Points, in no order, along strands that fork, close into loops and pass close to each other.
In the rows, 128 means zero.
Two points are linked if the straight distance between their rows is under 128. Some points are linked to none.
zufoz: [155 171 129 145 124 122  77 159 189 171 108  78 134 115 140 176 117 121
 106 150 114 172 195  98 157 107 174  98 161 143 177]
ramu: [143 144 125 116 149 101 158 114  94 157 108 101 151 118  88 127 145 110
 166 135 113 131 141 136 153 128 135 104 133 148 114]
terid: [129 147 134 139  91 115 160 103  61 125  79 113 149 126  92  97 136 128
 177 131 130 122 135 127 139 115 122 137 130 114 127]
Rutin: [116 134  78  85 158 111 144 161 144 196 148 110  88  91 102 141 183  80
 118 108 113 136 102 147 160 134 103  80  75 167 116]
Maf: [181 172 140 122 127 120 157 148 113 128 117 106 114 145 112 171 126 116
 164 157 143 151 138  89 173  79 171 159 177 145 146]
bon: [132 117 154 136 141 135 169 152 149 124 156 128 140 123 168 100 163 140
 111 104 121 133 113 155 123  91 119 125 112 137 106]
vol: [ 88 140 128 195  71 173  97 112 108 156 105 100 141 134 107 111 110 160
 143  99 120  90 154 116 141 141 109  89  90  81 157]
vibu: [118 135  96 134  90  65  72  95 142 126 117 123 133 131 134 182 112 108
 137 154 145 127 163 149 101 133 103 138 107  89 111]
batub: [179 141 118 105 127 101 162 165 131 130 148 111  88 113 145 138 174 133
 153 150 161 150  76 126 160  52 128 170 109 118 113]
lig: [126 136 133  98 106  86 159 161 142 103 124 110 129  78 153  92 168 161
 121 118 127 124  88 167  93  92  91 190 101 102 105]
luzu: [134 150 161 131 137 141  60 152 127 145 141 130 116 119 179 167 136 159
 184  56  88  78 129 127 126 116 118 121 141 156 121]
nubof: [ 90 117 115 140 123 171 178 127 117 129  95 144 143 127 120  96  69 153
  82 133 146 164 147  90 134 115 152 126 123 105 140]
zomo: [130 133 188 188  68 167 113 107 123 116 147 160 127 173 136 135 102 121
 109 100 154 114 144 123 107 131 124 116 134 122 125]
Ramis: [150 109 128 129 181 183 172 172 147  96 161 171 100 158 151 126  88 153
  98 135 147 133  64  73 129 116 142 174 139 142 122]
Budos: [122 103 138 118 113  75  85  88 101  99 123 164 156 122 148 120 171 110
 144 126 118  90 160 199  74 183  85 133 130  89 140]
sav: [105 115  73 141 207 120 162 154 152  80 142  92 104 119 123  86 131 136
 121 159  97 120  99 118 137 153 109 185 114  90 144]
lifa: [112 136  89 123 134 124 162 174 159 116 114  96  94 103 160 148  97 151
 106 128 124 163 153  73 160  59 146 167 116 113 138]
ged: [ 68 129 119 152  85 157  67 129 113 175 108 129 136 107 151 124 130 167
 157  73  96  73 154 136 135 121 106  98  87  79 155]
baso: [103 125 106 130 136 133 123  88 112 101 137 119 152 129 124 131 128 138
 159 110  88 109 169 125 136 176  99  74 130 133 116]
nub: [ 73 131  89 104  87 105 106 114 123 110 126 150 144 106 114 115 144 150
 121 112  91 107  96 189  55 161  74 154  78 121 145]
zevin: [131 119 104 120 169 157  77 126 113 191 118 141 104 117 120 174 132 148
 197 110 112 145 135  86 166 134 153  60 133 143 155]
suz: [125 119 137  71 122 133 137 145 103  89 147 189 101 115 149 113 133 166
 136 110 162 129 101 149  80 126 110 192 136 103 130]
rade: [151 148 138 123  92 149 137 140  58 134  86 151  95 142  81 113 103 146
 163 141 192 116 100  96 138 106 136 202 139  78 154]
dubuk: [ 81 125 111 164 115 182 150 126 112 161  92 132 154 116 107  76  74 172
 109 123 132 133 103 100 126 127 135 119  93 105 137]
zafak: [ 90 104  75 129 159 144  90 103 112 157 117 164 152 107 133 138  87 174
 164 143 131 144 124 123 104 154 151 111 121 107 134]
papo: [161 118 154  81 154 161 170 157  95 132 137 151 139 118 134 120 146 138
 162 108 143 144 113 130 146  75 177 128 172 158 116]
kuf: [108 106 144 174 147 145 144 111  96 110 123 113 151 136 100  65 123 126
 132 132 120  97 147 151 132 174 128 124 136  92 137]
sus: [139 105 121  92 210 120 152 125 129 137 153 140 142 109 186 137 164 133
 156 108 103 156 167 137 142 122 140  68 151 147 114]
Fosab: [104 132 109 126 139 141  76 121 150 178  92  83 130  97 124 163 133 150
 167  96  88 123 152  89 166 152 136  37 119 146 133]
suke: [190 136 157 149 207 109 121 151 121 132 149  96 114 130 149 140 157 140
 189 129 114 101 128 126 158 131 136 138 153 132 122]
tomez: [ 94 122  93 120 109 104 114 113 116  80 124  95 119 113 104 123 138  92
 148 102  88  98 185 145 144 161  93 107 125 117 128]
Tuge: [127 168 140 156 102 120 134 160 133 138  89  61 133 113 137 105 109 131
  95 138 143 139 219 115 141  93 156 167 149  61 177]
seves: [ 89 135 117 166  98 170 133 142  90 144  95 115 125 132 122  75  92 164
 117  93 144 104 144 114 127 116 109 150  85  65 149]
Gefoz: [120 125 131 159  87 134 126 118 177  89 150 103 117 171  88 139  80 105
  69 156 121 117 101 100 132 155 119 149 126 161  96]
napo: [123 103 118 150 143  97 106 119 194 119 165 130 151 137 164 145 102 135
  69 164 133 135 108 147  89 142 123 140 105 133  94]
bisen: [135 123 176 134 128 122 155 114 104  98 136 148 149 132 170 102 150 138
 139 106 121 117 143 153  97 127 111 130 142 116 107]
Pamo: [177 134 145 159 103  89 114 101 157 124 171 139  87 171 131 159 176  76
 104 140 149 102  85 141 101 176  43 104  86 145  94]
tal: [140 133 130 162  99 111  67 125 155 161 158 153  91 152 152 182 144 112
 133 132 167 124 115 153 128  98 111 133  89  92 135]
gepu: [106 124 114 170 112 109 140  82 139 138 129 123 159 132 170 143 125 157
 118 145 134 150 185 139 113 120 104  86  96  59 131]
movet: [123 110 116 176 175 137 102 127 173 175 144 108 142 119 133 125 128 143
 109 148 126 125  91 140 138 155 127  85  83 128 123]
dige: [117 167 108 130  80 104  71 105 143 143 110 103 137 126 109 190  94 111
 129 139 136 149 187 128 133 119 145 115 137 124 138]
lebo: [135 132 185 208  66 148 123  96 104  98 123 132 107 176 121 121 135 111
 134 115 145 101 149 120 132 140  86 114 122  97 146]
kelov: [120 142  80 166 133 137  88 121 180 151 120  91 123 136  94 170  78 137
 113 188 148 165 130  85 145 146 163 113 120 120 161]
Nis: [ 89  95 144 122 127 143  69 159 174 133  87 122 134  83 137 129  77 120
  75  99 101 132 138 116 118 131 192 109 147 166 120]
kibad: [127 113 150  94  89 124 128 129 105  67 131 184  91 141 127 100 143 125
 109 129 157 112  78 154  69 147  93 206 129 112 145]
gov: [109 102 128 114 135 176 153 147 128 145 100 163 135 112 149 119  98 145
  99 121 146 184 141  88 135  82 193 102 145 134 148]
govo: [112 146 139 141  65 151 101  97 159 159 127 140 164 142 127 177  85 145
 105 121 141 155 131 109 109 118 143  69 116 169 108]
zivum: [123 137 139 145 108  89  83 153 126 139 100  78 135 102 126 107 127 131
 138 125 128  80 135 162 114 118 134 182 118  85 121]
Nirip: [166 173 140 163 121 143 171 132 115  98 110 126 108 171 109 167 102 119
 143 180 155 155 150  57 157 110 143 168 176  97 170]
daf: [116 120  98  59 168  96 157 111 113 119 146 153 131 107 163 152 165 116
 163 106 105 163 183 148 134 111 124  93 144 140 106]
Turu: [161 106 135 156 183 124 172  89 138 138 168 143 158 168 141 131 132 126
 110 180 149 163 138 123 128 138 141  87 142 130 113]
dogik: [102 133 101 104 138 134 128 160 152 105 115 127 109 100 186 162  85 172
 124  93 110 147 161  76 117  89 136 152 128 129 107]
Met: [173 135 195 148 130 170 134 157 145 135 123 131 169 137 181 138  99 133
  76 116 152 147 156 115 119  83 196 111 179 154 131]
pid: [182 170 149 171 123 138 140 152 127 128 119 123 105 157 143 153  93 153
 126 169 182 155 158  77 136 101 150 191 158  66 182]
genag: [135 116 164 138 137 111 128  77 122 176 146 140 179 130 137 135 158 113
 120 132 141 104 169 177 122 178 104  40 114 104 113]
zeko: [ 87 108  85 130 144 155 136 110 111 140 110 110 129 125  53 113 104 113
 135 162 128 143 136 115 172 154 158  96 126 128 159]
tuda: [146 153 141 121  84 142 104 145 195 195  88  86 140 101 133 165 149 121
  96 113 103 184 176  79 161 124 163   6 136 165 158]
kom: [112 115 131  83 136 131 126 174 129 101 121 153 121 107 146  98  77 166
  86 103 163 111 124 141  83 128 116 203 123  89 125]
Nor: [127 128 176 162  79 201 127 152 126 207 117 146 139 138 125 100 141 129
  96 110 157 149 109 131 151  70 182  85 117 136 167]
Kedev: [ 83 136  98 112 145 146  94 145 136 105  98 122 133  94 181 144  79 178
 142  64  77 113 165  86 106 132 118 125 139 130 110]
lis: [126 135 161 156 102 177 156 137 106 171 124 122 131 135 101  96 150 123
 129 109 132 136 104 133 165  83 150  98 114 146 140]
Keren: [111 120 112 145 169 121  69 139 165 187 125 102 147 105 134 154 121 150
 147 121 101 106 122 126 130 160 131  74 108 144 120]
Difi: [ 79  93  73 141 122 155  73  77 123 151 135 176 154 126 116 140 104 167
 143 150 143 133 123 136 110 177 121  80  93  92 144]
voni: [121 100 134 105 164  89 145 130 157 125 174 116 120 122 134 117 186  80
  88 115  99 116 154 191 116 176  91  92 116 146 126]
keveg: [147 134 133 135  92 104 105 110 141 153 168 154  90 156 129 173 167  76
 119 126 157 117 118 159 121 143  76  93  87 121 111]
mef: [113 148 116  87 123 138 149 133 142 100 108 109 133 128  91 161  79  88
 113 133  98 145 147  80 163 113 176 127 183 196 106]
sefa: [159 157 119  84 172 114 165 112 109 158 114  96 159 117  99 149 132 100
 154 133 112 152 149 113 164 119 164  83 164 190  98]
seme: [164 142 111  97 161  79 151 166 135 155 150  99  94  97 145 122 211 124
 153 136 130 133  79 165 160  82 100 148  79 117 117]
rubak: [113  99  95 124 132 116  94 105 119 112 152 171 108 143 110 133 111 115
 130 164 153 134 113 150 116 151 131 164 121 104 140]
zupa: [128 127 117 124  92  71  69  81 106 100 114 156 139 132 150 164 142 116
 163 129 123  95 160 159  83 160  82 136 123  98 115]
Nila: [ 99 117  81 134 116  96 124 122 116  58 108  95 120 124  98 105 120  99
 135 138  91  89 145 123 102 171  92 169 130 105 126]
zike: [110 119 111 146 106 124 134  76 158 171 140 133 165 134 124 144 114 133
  87 171 161 177 161 143 123 133 132  64  96  99 130]
gasu: [136 129 118 110 140 168  93 132 106 163 137 165  84 145 134 188 134 132
 191  99 134 151 127  90 161  97 158  95 147 158 145]
dif: [112 124 148 147 132 174 142 166 105 176 110  93  98 118  95  69 150 123
 125 116 128 129 130 127 200  82 179 130 129 125 184]
refi: [139 130 137  98 165 178 190 185 128  69 156 168  84 153 123 105 113 143
 103 119 129 108  46  88 123 138 103 203 128 144 135]
refo: [ 82 120 117 110 155 157 125 124 128  91 132 144 139 113 158 118 119 163
 149  71  65 111 155 121 106 166 104 107 142 152 132]
gib: [166 145 158 114  64 101 164  77  90 129 112 150 135 170  91 147 158  59
 131 152 164 156 142 132 131 101 128 108 151 155 107]
gumup: [132 106 134  80 147 129 180 127 152  84 192 157 104 158 139 106 203  89
  72 120 109 150  84 184  86 136  97 138 119 157 144]
gek: [ 91 112  86 109 190 142 150 188 140 107 119  96 111  84 122  64 111 153
 104 130 117 116  95 132 135 130 130 201 107  87 151]
morif: [174 161 154  97 150  72 126 144 123 119 108  93 166  89 155 135 134 160
 171 129 108 104 107 144 107 111 139 170 156 154  70]
vegi: [152 144 166 124 125 108 138 132 117  48 102 105 118 156 119 143  96  82
 118 138 117  90 164  92 145 147 146 184 204 136 112]
Dural: [148 129 168 191  93 119 110  95  78  82  89 104 124 156 110 105 153 104
 174 129 127  72 142 114 120 167  82 127 148 112 136]
mola: [118 129 146 127  88 163 141 152 121  84 138 167  76 142 104  83 134 103
  96 112 157 115  60 144 122 122  94 203 100 118 142]
gamin: [116 119  69 142 168  94 130 132 144  86 143  81 105 137 100 117 130 113
 136 161  93 107 119 118 128 168  95 160 119 106 128]
Faz: [104 123 118 112 131 121 113 111 100  94  97 135 152 117 142 117  76 137
 119 121 134 115 181 128 105 143 148 163 158  91 121]
Tefo: [136 116 131 120 158 131 135 143 181 158 146  99 128 116 146 159 147 111
 112  96 100 135 142 109 145 141 119  32 123 193  92]
vozu: [ 95 126 143 152  95 168  78 152 133 180 135 135  97 126 150 127 150 149
 152  73 106  92 119 132 159  97 114 107  91 111 153]
Tuk: [161 153 133 198 145 121 162 134 122 140 123  69 106 140 114 102 161 131
 152 159 131 123 101 112 173 102 113 148  99  93 141]
mizup: [107 117  92 140 169 138 161 129 138 100 135 136 147 138 144 112  68 182
 112 148 106 128 110  85  97 152 120 161 127 127 102]
Lal: [142 146 116 103 162 145 136 127 133 165 110  86 125 121  80 165 122 105
 156 126 107 150 143  73 184 147 161  51 160 200 122]
Pide: [100  90  74  93 159 127 139  95 141 165 123 125 143 113  79 128 116 118
 115 168 130 168 131 112 149 179 157  52 124 161 120]
vavo: [129 107 119 113 148 125 142 139 160  83 156 143 102 155 139 171  78  99
  83 168 139 153 145  88 141 117 166 169 170 140 122]
Fubem: [125 147 160 164  67 161 104  95 116 133 126 144 150 165 100 148  77 127
 122 117 143 122 129 112 112 138 137 113 138 158 113]
dobo: [148 132 135 189 143 101 175 108 111 137 113  76 133 136 108  85 167 118
 136 168 135 136 149 133 162 119 114 120 113  73 146]
Bedad: [168 168 187 165 111 133  80 163 140 136 136 100 126 137 166 164 126 142
 155  82 107  81 120 119 131  97 125 139 137 166 102]
gal: [157 140 156 165 112 112 113 118 143 108 155 131 109 169 116 140 150 114
 143 123 109  92  66 134  99 163  66 132 107 168 101]
tid: [145 147  77 142 146 116 115 102 158 168 124 104 152 136  99 181  85 155
 140 183 141 169 129  83 131 150 151  94 122 146 126]
Zadu: [ 87  79 147 126 124 170 100 127 147 182 135 180 155 107 130 100 144 116
  96 104 137 130  99 180 121 124 155  71 106 129 139]
soni: [134 123 133  87 117 130  82 142 104 127 155 192  96 123 149 159 133 151
 174 102 159 118 100 156 101 111 128 176 135 114 131]
Lipo: [117 109 109 108 143  94 135 100  94  56 108 123 147 124 137  89 122 121
 136 144 107  98 174 137  97 173 114 169 162  89 123]
vuz: [137  94 119 146 180 174 117 151 174 106 166 173 112 146 170 144  79 155
  83 148 142 147  67  90 110 132 150 148 125 156 123]
Bar: [155 144 159 157 116 156 137 147 117 128 123 149 125 159 129 120  73 163
 109 131 179 113  75  95 107 113 128 192 116 107 119]
kazog: [181 172 178 144 106 162 139 170 124 159 124  93 116 142 133 143 144 122
 134 110 131 137 154 102 171  58 174 131 170 155 159]
besaz: [132 139 142 115 117 170 188 178 124  69 148 158  62 149 132  97 139 132
 117  96 134 115  69  95 135 104  78 191 112 126 132]
gibom: [180 114 165 133 196 107 127 144 121 100 157 129 123 135 145 126 134 140
 160 147 139 103 115 133 123 143 150 170 176 133 115]
Zuved: [113  84 110 115 141 135  99 130 189 120 170 174 136 142 155 139  93 126
  55 151 132 155  80 137  87 139 141 137 121 167 105]
zoke: [ 85 131 121 114 106 141 110 142 164 118  90  90 144 103  91 139  60 110
  93 115  97 127 134  97 137 130 170 119 152 187 108]
biso: [128  92 124 103 171 149  98 186 156 160 137 147 115  87 161 117 136 145
 119 123 142 138  72 149 134  90 176 144 117 140 135]
geno: [131 113 139  92 136 134 168 181 150 117 155 128 121  85 183  92 170 163
 106 101 132 137 100 166 124  63 119 151 107 116 113]
fod: [143  98 175 134  84 119 188  83 108  76 135 175 143 179 129  85 138  95
  87 156 156 138 116 132 103 129 113 153 155 128 105]
Rikaz: [119  96 127 104 151  98 181 103 137  88 177 137 124 144 119  89 186  89
  92 142 100 138 124 175 112 163  86 120 120 145 131]
Pobi: [141 145  87 146 152 155 138 155 157 197 138  94  89 118 120 135 161 117
 114 137 127 162  65  92 200  83 130  83  62 153 140]
sofil: [132 130 110 101 182 102 161 135  95 153 125 113 138 106  84  94 171 121
 176 137 102 119 102 160 149 147 117 125 120 150 122]
Pekul: [122 135 147 136 135 141 127  66 106 140 137 137 178 132 152 142 140 143
 155 101 107 115 177 136 135 166 112  30 139 133 108]
Siba: [182 179 187 167 106 170 117 138 167 161 128 109 176 148 165 161 123 134
 105 117 124 162 166 101 132  99 165  62 176 170 143]
Zumeg: [113 115 131  91 139 153 154 166 154  82 122 142 116 125 145 152  82  97
  86 112 120 146 155  81 147  94 179 144 179 172 116]
ber: [137 137 105  88 165  98 160 126  84 131 127 135 127 105  93  93 191 143
 194 133 104 113  64 176 111 156  95 156 105 138 149]
sile: [139 114 123 152 109 106 101  80  61  83 106 135 127 141  95 111 181 104
 185 123 108  67 145 144 115 205  63 105 129 113 147]
veru: [165 110 128  77 188 144 170 161 112 154 152 140 135 117 157 136 183 135
 169 101 119 150 116 136 148  85 159  90 152 175 105]
Teviz: [127 132  93  93 189  79 164 156 134 161 149 101 106  87 124 110 202 103
 138 119 101 130 114 179 149 126  96 117  88 134 127]
gavi: [191 131 156  91 177 101 170 152 109  95 137 126 139  99 157 123 150 177
 171 148 136 120  96 125 113 118 138 176 172 135  89]
tepa: [121 134 118  92 123 107 144 118  64  86  98 133 133 106 103  90 180 144
 187 113  86  91  97 161  82 174  83 159 128 131 163]
vopo: [ 89 128 109  95 105 137  76 108 123 120 100 149 141 110 134 164  68 122
 112 114 136 151 189 122 122 122 177 125 161 131 132]
bog: [129 152  97 131 161 126 134 122 126 175  94 114 183 108 112 144  79 171
 152 163 129 158 108  99 127 118 181 130 142 151 116]
lage: [ 89 120 107 119 113 102 121 136 154 111 149 101 100 112 117 125 168  90
 120  95  89 107 150 174 135 152  72 106  93 133 132]
nebuk: [ 87  94 110 147 112 148  71 108 122 126 149 172 127 137 116 117 104 134
 116 132 143 107 117 170  96 179 118 143 109  91 152]
lave: [ 84  75 133 128 122 155  97 121 181 124 123 156 150 119 141 129  77 131
  59 126 120 151 119 120  97 147 170  86 136 164 112]
zof: [133 157 135  87 116  68 122 124 125 127 107 109 179 100 134 130 132 129
 148 114  99 113 112 171  93 121 123 158 132 172  69]
Gudu: [108 133  99  42 154  94 134 163 154 100 150 135 115  84 163 149 162 153
 141 102  87 144 111 164  92 110 112 162 121 161 127]
munuf: [123 117 141 199 135 128 139  98 123 139 131  80 149 142 100  94 149 114
 121 149 129 110 160 150 154 162 115  82 107  80 142]
Loru: [107 136  72 131 121  99 140 142 146 112 132 105  76 115 155 150 129 135
 134 138 133 159 151 111 157  65 112 168  92  80 140]
Zedu: [129 150  90 129 133 126 158 133 133 202 147  87  89 109  85 133 170  86
 125 125 131 135  96 126 187 136  95  76  66 150 117]
rufo: [101 106  93 128 149 140 196 101 102  98 130 138 125 140  84 101 120 111
 131 169 128 149 130 107 169 140 139 132 135 109 147]
modez: [161 123 151  37 137 158 161 170  98 112 134 163 121  99 144 138 110 151
 132 111 174 141 127 116 131  72 186 166 194 135 106]
vap: [166 145 162 157 114 162 140 123 105 160 138 169 148 152 146 132 114 165
 132 148 185 154  94 124 116  84 161 146 127 108 127]
ret: [131 105  84 134 141 114 164  66 111 112 151 123 135 165  75 118 126 116
 135 184 127 139 127 107 149 192 101  98 118 117 120]
Badi: [ 77 103 112 130 158 133 124 168 145 145 113  90 138  82 105  67 124 127
 105 118 105 111 115 164 142 128 151 150 114 128 144]
Suli: [132 149 124 135 108 151 134 149 187 149  97  92 127 117 116 151 122 116
 100 137 109 201 167  68 169 107 171  54 155 170 166]
sosis: [124 112 150 110 116 116  62 104 139  85 159 163 121 148 145 164  92  91
 107 126 132 117 166 147  99 156 148 150 170 147 112]
Ruzo: [188 152 197 141 109 140 128 172 130 157 127  97 149 131 151 128 141 123
 106 126 155 136 152 149 140  63 185 138 164 134 140]
deted: [ 99 104  69 111 184 134 113 135 119 137 135 159 115 107 127 115 116 165
 157 151 139 145  90 141 130 132 143 163 109  96 147]
tisu: [167 168 156 122  69 100 135 101 117 163 126 123 139 155  80 166 135  71
 126 134 148 136 123 137 125 119 126  96 127 182  87]
Vaze: [131 129 166  96  96 149  99 121 112 105 148 177 118 152 134 158 125  94
 138  89 144 123 147 154 119 109 154 127 172 161 110]
Gan: [142 121 158 153 136  85 113  89 106 139 131 124 157 124 148 118 182 102
 148 115 115  84 177 188 120 168  85  79 124  88 124]
Dil: [142 129 147 162 121 131 147 108 137 157 145 148 164 153 129 126 114 129
  93 164 167 165 113 148 119 106 154 112 114 125 119]
Nuz: [127 127 155 134 131  79  91 134 125 155 116  97 155 105 123 112 159 104
 141 118 117  76 145 202 118 144 124 132 124 109 121]
miku: [108  95  71  97 162 112 145  71 141 133 155 128 164 139 107 129 112 149
 118 169 110 150 124 111 123 196 115  75 117 153 105]
giror: [137 116 129 137 155 154 127  72 125  93 158 170 150 176 158 157  77 157
 126 145 128 149 154  77 115 163 142 107 178 139 109]
dus: [136 100 171 110  82 113 149 101  90  85 113 172 125 155  99  77 136  93
 108 159 166 111  83 151  96 144 115 191 152 128 121]
ravek: [125 146 134 143  80  98 143 125 142 131 122 111 131 137  86 108 136  92
 104 143 130 127  75 162 127 108 109 154  90 152  93]
sesid: [171 153 117 161 153 132 165 147 143 156 142  94 107 134 126 130 150 129
 132 159 139 147  75 108 176  73 136 143  94 132 128]
Furaz: [121 138 133 148 118 101 151 140 136 123 125  87 129 116  88  71 167  96
 117 134 106 101  69 178 135 134  90 152  81 137 116]
Diro: [156 168 138 122  69 114  94 113 158 198 141 132 141 141 128 208 125 103
 115 118 154 138 137 128 119 110 123  62 108 162  97]
Deg: [148 131 162 116  94  90 100  99 122  60 109 130 113 152 128 154  96  69
 110 145 142 103 166 121 111 142 143 186 194 134 106]
rop: [169 161 161 152 129 130 130 154 107 118  92  97 124 136 131 122  99 144
 116 153 175 129 194  94 127 116 159 190 177  49 177]
zipi: [118 137 139  96  73 135 152 153 136  90 141 160 119 137 136 130 104 128
 105  97 130 132  94 125  93  98 117 173 124 171  90]
Poz: [123 140 128 174 131 157 121 134 142 142 120  93 117 129 141 142 111 150
 134 123 118 139 160  93 155 107 142 110 129 118 150]
mab: [138  94 143 160 165 173 110 133 157 110 165 166 116 161 169 161  91 137
 104 129 140 154 130  84 119 136 163  99 157 151 128]
nur: [102 132 101  89 116 154 154 148  66  97  95 170 113 132  92  85  79 158
 142 108 149 102 107 107 103 156  97 191 112  91 142]
Rarub: [115 113 108 117 175 134 170 113 129 119 137 139 167 128 121 105 104 155
 131 140  96 138 103 110 119 154 133 125 137 169 100]
zatol: [143 121 108 104 129 158 106 125 104 153 161 202  98 146 147 177 141 144
 181 117 165 157  95 127 126  85 139 120 121 134 128]
punof: [158 166 164 109  74 112 139 134  65 135  67 114 140 106 104 110 119 151
 168 127 165 109 119 114 124  93 144 185 154 112 118]
Fal: [ 99 112  98 122 140 123  99 118 116 183 139 146 123 108 112 120 170 120
 157 119 125 109 115 183 143 147 102  95  74  97 153]
lagep: [128 141 121  92  92  91 145  98 104 101 127 150 118 132 143 161 158 100
 164 107 119 150 167 134 132 101  96 113 131 135 104]
Nosu: [111 133 151 164  69 144  64 133 129 175 139 140  93 143 138 148 139 116
 132  99 148 102 144 157 149  89 130 128 100  88 160]
Dera: [175 164 168 146  78  91 154 103 107 126 105 108 117 148 118 146 169  77
 137 151 163 158 177 128 148  83 126 116 146 114 142]
Vid: [127 107 101 168 155 101  95  94 167 135 161 107 150 143 128 127 114 127
  94 176 131 115 119 154 105 193 108 113 102 108 107]
vupip: [162 132 158 129 191 110  84 154 162 149 122  92 153  99 182 159 120 131
 127 121 112 126 174 133 144 117 188 109 172 149 123]
zun: [154 111 145 158 108  91 160  49 109  87 135 143 158 177 139 106 155 128
 134 159 115 123 127 110  93 180  56 102 133 136  97]
vud: [128  85 157 152  82 110 134  59 107  68 138 162 151 174 132  92 131 105
  97 149 128 111 156 135  96 182  87 126 150 113 122]
Mil: [115 115  97 114  91  91 132  91  69  68 100 143 118 126  94  96 200 107
 166 127 100  93 125 155  94 179  53 134 111 122 172]
zipom: [116 131 118 114 104 131 101 138 182 214  82  70 126  85 119 164 151 130
 123 106 103 146 156  76 172 151 143   4  94 146 144]
Beb: [ 88 122  81 104 136 126 133 141 144 105 154 136  78 117 111 127 153 107
 129 112 103 139  98 152 136 125  89 146  90 138 149]
Leron: [111 146 138  89  74 119  96 108 121 124 138 150 125 125 137 173 135  88
 140  76 116 126 171 156 132 110 124  92 139 156 106]
poso: [174 154 186 175 115 118 108 153 136 114 139 115 120 145 158 136 143 149
 154  99 125  83  84 126 105 116  93 161 124 146  96]
lifi: [113 118 130 134 109 175 108 149 125 192  96 159 133 111 140 122 106 157
 110 122 154 165 111 108 135  70 189 113 119 127 160]
ledu: [137 125 145 159 127 147 133 139 165 100 140 111 121 167  94 151  68  95
  77 167 134 125 124  87 145 141 169 155 170 156 126]
dep: [ 95 130 108 142 147 124 135 142 147 165 127 100 136  95 104  64 160 113
 105 139 118 122  71 190 150 117 120 141  63 115 131]
Zud: [ 99 127  89 109 126 137 153 121 128  73 158 143  64 141  84 103 174  93
 115 131 104 129  77 153 132 158  71 161  88 125 175]
Zavez: [173 184 155 157 121 129  92 156 179 192 116  96 169 122 188 157 142 143
 108 138 115 174 201 108 142  89 165  88 165 133 182]
Nonu: [123 140 113 112 150 119 162 131 111 148 103 121 175 102 111  95  96 169
 137 147 132 137  91 135 119 111 161 164 130 143  95]
laroz: [111 105 119  83 135  86 126  97  75  75 110 152 160  99 151  86 154 135
 151 127 116 108 172 183  80 169 113 161 154  86 138]
mamut: [102 120 108 136 139 146 115 160 145 118 113 139 125 125 141 110  60 162
  95 117 145 119 107 107  96 132 127 190 109 108 121]
Rokun: [108 123 139 147 143 183 143 173  90 162  94 100 103 118 108  61 110 156
 121 103 140 105 148 102 175 115 155 152 121  78 178]
siru: [117 134 127 101  91  99 115 172 109  93  94 104  94  88 125  91 143 140
 141 104 133  86 116 144  98 115  93 209 113  88 128]
Mev: [158 106 144 142 157 117 150  56 131  99 172 148 155 182 147 143 122 131
 120 155 117 138 155 103 113 180 111  93 160 141  98]
mel: [133 119 132 100 113 148 141 153  57  97  88 155  86 125  88  78 115 140
 152 124 180  94 106 117 124 136 104 205 129  59 151]
vup: [120 134 121  48 134  82 115 131 128  99 139 142 140 101 137 140 152 122
 150 104  92 114 124 177  83 142 122 162 146 163 113]

A piece is two or more points that can be reached from each other along the links. Count, over all rows, the pieces, the separate loops (a circle has one, a figure eight two, a Y none), the forks (points with three links) and the tips (points with one).
pieces | 7
loops | 9
forks | 22
tips | 18

A tip is a point with one link. Name the tips that can be reached along the links from each point below, in the order of the rows.
Gan | bisen, gumup, Loru, ravek, Zud
Teviz | kuf, Lal, nur, Dera
vavo | Tuge, Gefoz, gepu, kelov
Bedad | luzu
Deg | vegi, modez
zof | suke, Gudu

How many points has the smallest loop of links through each point below? Write 0 if it is on no loop.
Siba | 0
Pobi | 7
nebuk | 5
Keren | 17
Bar | 13
rufo | 5
tomez | 9
tisu | 0
nubof | 9
vibu | 8
